Each row is a point on a tangle of strands that fork, close into loops and nearly touch. The rows are in no order.
In the rows, 128 means zero.
Points whose rows are less than 54.9 apart are linked; no others are. Some points are linked to none.
k_576: [ 91  74 111 142 172 153 103 137 102 137 119 184]
k_353: [156 122 142  90  77 106  79 101 172  91 111  93]
k_747: [127 160 113 129 149 119 168  90 138 134 132 127]
k_851: [120 104 105 168 135 140  82 179  96 146 112 148]
k_541: [106 115  99 137 169 136 130 101 130 136 127 157]
k_168: [101 163  75 132 168 109 162 102 126 145 117 157]
k_467: [112  79  83 151 131 140  58 151 113 138 107 168]
k_510: [146 180 132  96  87  55 143 134 180  81 119  80]
k_325: [157 165 127 111  98  86 133  96 168 104 116  73]
k_324: [126 110 107 161 131 135 141 157 110 156 134 153]
k_719: [142 163 162  96 139 122 132 122 161  97 136 110]
k_281: [138 111 198 108  97 179 130 112 117 122 158 107]
k_625: [164 179 156 129 112 108 184 104 147 126 139  91]
k_850: [106 146  61 140 154 111 142 122 127 146 117 158]
k_172: [106 186 101 183 174 108 120 177  73 151  92 142]
k_753: [131 200 126  86 102  53 156 132 174  86 113  87]
k_375: [161 147 143 113 102 108 129  98 161 112 126  89]
k_88: [156 196 130 126 102  84 188  92 148 128 122  85]
k_657: [112 134 129 127 180 143 142  93 129 130 137 147]
k_385: [111 151 113 181 171 123 117 187  77 149 106 144]
k_626: [ 98  63 162 129 134 188 125 112  87 137 147 151]
k_14: [101 184  91 165 168 104 144 178  87 153 111 163]
k_678: [115 139 126 183 174 136 104 186  67 149  98 130]
k_110: [156 135 174 126 115 147 161 107 137 130 149 100]
k_854: [118  74  73 138 106 142  62 124 129 144 112 163]
k_840: [144  99 129 162  95 148 157 175  97 165 155 131]
k_389: [121  92 142 169 126 155  96 193  63 152 121 128]
k_432: [151 114 153 140 112 149 169 106 123 149 154 111]
k_442: [117 103  90 167 134 133  52 168 104 143 105 149]
k_898: [129  80 145 150 107 163 167 164  85 160 160 135]
k_697: [ 96 182  95 156 170 109 179 165  92 158 121 173]
k_155: [117  70 159 128  96 187 127 104  97 140 150 136]
k_452: [133  82  86 146  98 143  93 122 130 150 125 151]
k_882: [129  91 182 130 110 178 164 116  97 146 171 114]
k_49: [154 154 162  84 103  88 150 153 176  80 134 106]
k_879: [156 105 107 120  84 125 102  76 158 129 118 104]
k_179: [122 111 141 179 148 149  91 190  60 150 107 122]
k_659: [129  78 161 140 105 171 168 132  87 155 167 125]
k_328: [135 208 141  84 130  74 165 138 165  90 120 104]
k_844: [128  73 140 138 101 170 132 113 110 148 144 141]
k_569: [147 125 135  78  74  93  79 124 177  78 112  97]
k_966: [105  65 140 145 136 170 132 162  76 145 140 159]
k_993: [116  74 141 155 115 166 114 190  65 149 138 142]
k_334: [134 134 149  83 132 133  89 108 160  95 125 119]
k_973: [101 164 107 138 179 121 183 110 116 146 131 163]
k_710: [156 136 198  89 100 136 140 142 151 104 148 108]
k_729: [ 97  89 116 137 177 151 112 104 118 134 126 171]
k_210: [153 145 157 109 116 123 127 106 158 109 133 101]
k_546: [ 90 100  72 145 185 129  79 146 111 132 102 179]
k_866: [118  95 102 159 139 143 112 167 103 150 127 158]
k_841: [138 113 157 101 113 155  89  89 147 114 134 120]
k_971: [140  97 104 145 114 140 127 110 133 152 133 141]
k_589: [146  96 134 121  89 149 104  81 143 133 129 119]
k_744: [133 118 131  68  82  75  94 139 188  63 116 110]
k_886: [143 123 194  97 101 163 119 127 138 110 148 110]
k_69: [146 104 128 155 105 144 168 134 120 160 150 128]
k_947: [ 93  98  56 138 172 124  81 126 127 134 104 172]
k_52: [124 230 144  98 142  87 194 103 136 125 124 110]
k_613: [140 177 166  91 148 118 152 135 159  95 139 115]
k_133: [101  57 149 138 136 180 127 137  79 143 143 160]
k_144: [110 130 149  95 173 152  92  96 145 106 134 138]
k_990: [168 157 172 129 103 124 176 112 147 126 146  85]
k_754: [ 93 178 110 149 177 113 200 153  90 159 125 180]
k_436: [137 119 121 174 117 134 141 184  98 160 142 135]
k_711: [141 131 137 124 133 132 131  89 148 127 134 114]
k_864: [136  97 186 120 104 175 145 108 113 135 160 109]
k_960: [157 169 133 105  80  64 131 119 175  91 118  73]
k_687: [ 92  93  97 149 182 138  93 163 100 135 109 176]
k_296: [113 155 150 114 182 147 142 100 137 119 146 136]
k_457: [145 111 109 146 109 133 149 118 135 154 137 128]
k_109: [131 165 113 179 133 117 174 191  93 163 137 139]
k_677: [138 199 158  91 140  94 168 134 159  94 127 110]
k_102: [136 141 132  72 125 103  90 120 176  80 116 111]
k_658: [134 148 107  98 125 101 100  83 170 104 111  89]
k_364: [137 136 114 114 135 120 110  81 161 120 121 114]
k_76: [127 143 115  67 111  72 102 132 190  69 111 104]
k_497: [108  99  64 134 153 126  91  99 139 137 116 154]
k_29: [133 172 103  96 110  72 116  97 175  98 104  72]
k_863: [159 113 138 105  67 118  87  84 161 109 117  89]
k_582: [105 125  78 145 165 124 130 127 121 142 121 167]

How many points has the smallest loop of links through each point below? Write none if it is on no loop.
k_863 -> 10
k_69 -> 12
k_364 -> 7
k_677 -> 10
k_659 -> none

A piece is two or more points that can be reached from each other along the links. Count, over all rows, the pieces, the separate loops (a circle has one, a figure eight two, a Y none), the forks (points with three links) and the tips (points with one).
pieces -> 5
loops -> 4
forks -> 5
tips -> 7

Name the points in between on the shortest way along the links from the first point to the second, in order.
k_866 / k_432 -> k_324, k_436, k_840, k_69
k_452 / k_851 -> k_854, k_467, k_442
k_625 / k_69 -> k_990, k_110, k_432
k_133 / k_844 -> k_626, k_155
k_710 / k_840 -> k_886, k_281, k_864, k_882, k_659, k_898
